Each row is a point on a landscape with many valleys, with its height.
From any point a ball rolls to the lowest of the 5 points nearest to it. It stops when none of these is lower. Distance is the straight distance between rows; heights are no part of it.
diru (h 684): [172 129 160 155 129 192  84  77 150  85 129 113 182  94 164 127 141 124
 123  62]
Zut (h 685): [208 122 135 219 145 165  90  97 128  53 147 135 181 106 194  97 153 135
 132  89]
ritad (h 334): [158  96 105 155  95 190 144 108 173 132 170 161 138 107 147 123 128 108
  83 125]
galoz (h 507): [213 103  69 212 198 115  96 145 103  87  92 154 123  95 141  83 146 158
  87 125]
Muk (h 533): [169  93  87 196 168 121 152 127 132  82 137 157 161 104 133 103 110 167
 113 148]
befuf (h 673): [113 145 123 148 161  92 100 184  94 129  66 151  83 138 121 102 124 135
 107 101]
Mon (h 270): [105 114 140 179 164 118 109 150 103 113 117 173 107 104 139 119  99 151
 111 135]
Dobu (h 528): [115 158 128 118 121  75 139 146 114 110 106 115 125 168 109 134 123 158
 144 164]
getug (h 415): [130 158 125 108 159 134 107  77 151  82 164  98 165 132 162 113 111 146
 125  87]
tef (h 320): [124  87 140 156 104 137 152 117 142 188 168 150  93 101 134 134 136 126
 110 124]
kon (h 437): [168  60 126 118 134 244 122 112 157 101 139 109 198 117 102 118 130 110
 112 114]
fosi (h 361): [149  85 136 143 106 210 153 133 147 137 138 155 144  78 112 108 166 106
  87 115]
teve (h 290): [127 135 117 185 140  99 106 144  96 137 129 167  65 127 155 126 123 146
 118 126]
Sezor (h 293): [ 93 134 153  93  92 175 141 125 131 155 135 151 121 113 107 156 109 137
 127 133]
Rebu (h 346): [125 136  93  50 104 133  95  95 178 154 176  81 140 165 122 117 141  63
 145 108]
Fim (h 393): [ 74 145 177 117  87  98 157 134 154 134 139 128 131 125 135 121 127 133
 131 109]
tiro (h 203): [109 112 120 180 162 103 100 145  90 115 122 164  59 119 151 147  72 133
 109 162]
feri (h 587): [164  83  89 160 203 104 119 152  63  95  93 173  94  67 101 109 107 163
  91 116]
voma (h 169): [141 155 145 124 102 164  88  78 186 144 123  70 144 121 164 118 156 105
 127  93]
tal (h 241): [ 97 112 165  62  77 143 163 139 135 171 118  79 130 119  90 164 154  84
 140 101]
letel (h 444): [146  85 120 150 116 149 142 110 111 119 169 168 107 113 135 157  96 164
 130 143]
dod (h 742): [105 157 128  55 182  85  91 151  85  99  72  81 109 137  56 131 104 139
 142 147]
devuz (h 514): [120 156 120 155 130  90 126 163  90 122  97 144  87 192 130 138  97 129
 164 140]
lufa (h 51): [117  86 153 122 136 182 163 118 127 103 168 126 141  72 106 134 115 155
 116 111]
vipi (h 410): [127 137 138  51 108 126 148 101 152 152 134  87 150 106  84 164 139 111
 158 174]
Koriv (h 352): [158 172 130 157 128 134  82 117 157 124 126 119 162 137 181  78 168 130
 135  92]
fugom (h 376): [ 87 135 149  81 109 153 131 121 109 118 138 132 130 121 111 125 113 148
 155 145]
Sori (h 305): [120 111 102  43 104 185 119 101 149 151 173  73 152 123 101 127 147  80
 142 124]
Rol (h 70): [113 152 184  88  76  89 159 103  87 100  66 119  96 168 110 204 103 105
 196 193]
golub (h 345): [181  94 130 145  97 209 131 120 154 150 136 132 171 111 148  99 175 106
 104  73]
sal (h 631): [155 136  93 169 130  92 132 168 116 121  80 171 113 162 128 125 108 126
 124 161]
monut (h 323): [118 160 100 128 179  93  91 129 110 121 127 103 127 162 134 102 132 144
 111 113]
relon (h 627): [188 111 132 203 118 157 110  88 150 103 119 134 163 114 190 117 148 125
 116 114]
bot (h 397): [133 122  97 157 164 120 134 133 113 114  96 142 139 146 151  97 117 175
 118 131]
Lud (h 476): [ 83 161 127 128 130  85 129 146 143 143 135 135 119 183 162 101 137 113
 154  98]
livo (h 532): [124 137 145 143  95  90 138 152 137 129 110 156 101 206 139 145  80  97
 191 157]
tisi (h 359): [126 158 127 176 135  93 119 147 118 133 113 134 123 200 150  93 129 149
 143 116]
mevul (h 264): [124 108 145  79  72 163 156 151 142 178 149 151 130 168 102 151 142 118
 153 111]
Dad (h 155): [116 103 137  67  99 151 150 168 160 192 139 112 150 174  96 146 165  51
 154 129]
simu (h 348): [103 156 126 131 108  85 155 108 140 134 128 129 138 186 149 116 133 129
 137 147]
giv (h 122): [144 138 132 178 169 112 112 141 127 109 117 121  95  69 151  89 135 164
  96 107]
zekim (h 398): [166  87 141 125 131 230  90 127 135 123 138 104 152 102 102 123 152 107
 106  88]
dip (h 417): [ 89 170 175  62  84  87 148 100 124 155 120  96 131 149 110 180 135 115
 169 139]
Suzu (h 24): [110 188  94  97 195  86  98 126 112  95 126 109 163 157 140 122 140 145
 145 148]
Ruv (h 603): [ 91 164 140 121 124  66 130 133 100  96  92 116 117 145 106 143 119 135
 119 152]
kir (h 706): [111 102 118 187 116  60 133 183  96 131  81 145  59 168 125 148 105  72
 108 152]
Vugup (h 463): [ 93 147 159  95 131  64 133 129 104 107 137 103 107 167  89 166 103 126
 170 204]
fup (h 531): [ 95 127 147 120 161  80 142 130 115  81 123 113 133  93 115 145 111 176
 125 165]
Guk (h 312): [ 83 151 153 124 108 139 124 119 135 115 139 129 139 131 141 129 129 148
 130 116]
vumi (h 333): [122 110 145 132  84 179 148 110 158 148 190 145 127 101 136 133 139 119
 109 137]
tav (h 267): [131 105 123 210 151  83  99 129 100 155  88 172  51  78 152 133 112 114
  91 126]
nov (h 316): [124 111 101  11 121 191 129 124 151 162 159  95 156 154  67 144 141  82
 140 158]
tanor (h 383): [135 110 128  69  97 171 159 111 162 165 166 106 166 148  86 154 118 140
 143 148]
Gevu (h 216): [124  87 154  98 104 182 168 122 139 145 149 141 110 100  88 157 113 142
 116 141]
samod (h 692): [183  82 132 151 131 165 124 105 151  79 162 118 186  87 164 113 107 144
 120  82]
tol (h 392): [102 155 154  98 132 103 141 124 115 149 122 120 127 163 120 141 102 132
 163 144]
Daf (h 582): [174 120  71 186 200 116  99 168  80 122  88 157  87  65 109 113 147 130
  93  97]
Sodan (h 287): [127 119 152 125  82 194 126 113 159 173 139 128 142 121 134 130 161 110
 117  73]
Tirar (h 332): [ 84 145 184  52  87 131 134 114 140 159 127  99 119 145  80 177 121 107
 195 141]
tep (h 471): [ 97 128 141  80 101 174 163 120 148 123 159  89 163  86  90 154 130 131
 138 139]
besul (h 428): [110 139 136  96 146 112 141  88 124  90 153 105 156 103 121 126 129 179
 151 145]
fir (h 652): [104 121 129 125 138  76 147 163  94  91 108 141 127 195 103 153  90 155
 144 190]
fibe (h 214): [115 147  95  47 112 119 129  92 159 119 172  69 154 142 126 148 169  94
 158 134]
lifes (h 322): [110 181 114 121 177  72 101 126 101 107 103  89 122 116 145 104 161 163
 119 108]
girok (h 230): [106 135 125 189 163  99 140 148 121 105  82 162 127  94 128 104 121 165
  86 128]
dal (h 395): [167 120  80 200 169 130 123 107 120 125 136 175 125 112 173 117  82 151
 114 131]
fupu (h 618): [ 88 165 120 105 132  67 116 158  81 133  62 105  88 166 123 133 125 120
 133 124]
mafaf (h 385): [119 140 179 123 115 154 134 103 129 127 152 121 138  95 153 121 147 127
 114 116]
faf (h 135): [144 110 119 175 108 131 159 133 168 154 165 174 148 135 163 127 131 151
 109 148]
Zufeg (h 534): [169 105 105 196 120 147  95 105 126 137 161 188 108  97 183 133 118 126
 125 118]
vuf (h 358): [133 115 155  97  83 164 130 111 147 135 159  92 161 113 129 123 146 100
  89 103]
dev (h 298): [145 121 117 110 104 128 113 127 194 168 145  77 186 142 138 109 178  89
 139  95]
Vised (h 378): [103 154 153  72 103 131 122 124 131 150 149  96 117 110 115 151 122 141
 134 101]
rarib (h 248): [101 105 118  44 129 184 102 132 142 176 144  85 129 103  75 129 183  87
 140  96]
Povos (h 304): [133 120 127 176 107 127 159 145 151 150 140 158 118 145 167  98 138 151
 139 128]
doma (h 250): [130 138 117 152 191 114 102 172  91  91 107 142 140  75 137  87 127 180
 108 107]
nep (h 355): [172 136  99 203 156  94 105 118  96 143 116 182 113 114 173 101 135 118
 113 127]
lev (h 222): [159 134 117 187 151 115 108 125 106 119 115 149 116  96 178 106 131 160
 131 118]
Degu (h 368): [128 109 136 120 111 169 179 128 127 162 168 179 122 157 128 145 105 125
 132 173]
dufik (h 443): [ 90 145 168  73 117 151 111  85 127 133 158  73 126 103 109 138 143 135
 132 124]
zop (h 281): [113 134 129 118 129 148 136  95 154  96 160 116 163 110 141 130 122 159
 106 123]
gorap (h 386): [104 165 141  58 123  97 107 102 162 155 136  91 131 113 133 124 141  70
 134  80]
fon (h 73): [106 132 129 149 148  94 153 158  92 111  85 177  56 124 113 158  67 141
 104 180]
sunen (h 340): [170 139  78 184 159 102 116 129 110 110 103 138 143 121 159  77 151 133
 118 122]
gis (h 558): [134 106  73 135 176  77 150 181  91  85 104 145 142 136 101 120  94 170
 114 170]
Kore (h 233): [116 111 105  41 110 155 136 145 146 181 115  80 146 164  30 144 152  57
 150 181]
dinit (h 382): [110 124 149 133  80 115 175 156 153 174 126 137 106 180 133 157 108 102
 152 112]
Pazom (h 741): [152 135 111 113 124  83 140 188  95  88  46 129  95 178  70 152 119 118
  89 149]
boso (h 436): [168 135  96 200 143  98 128 142 116 168 131 179  66 135 168 128 134  98
 143 142]
sif (h 112): [131 150 142 154 121 112 139 125 141 134 119 128 124 140 150 113 129 129
 139 133]

Call two points neighbours if one is among the 5 nearest of the other. Go from one point of each pair to the other, from neighbour to neighbour, staying as low as possible. Name the highest point that can't be avoided.
sif, Rol | Tirar
Dad, lufa | Sezor
Suzu, fon | lifes
sif, fibe | Guk
fibe, Dad | Sori
giv, fon | Mon
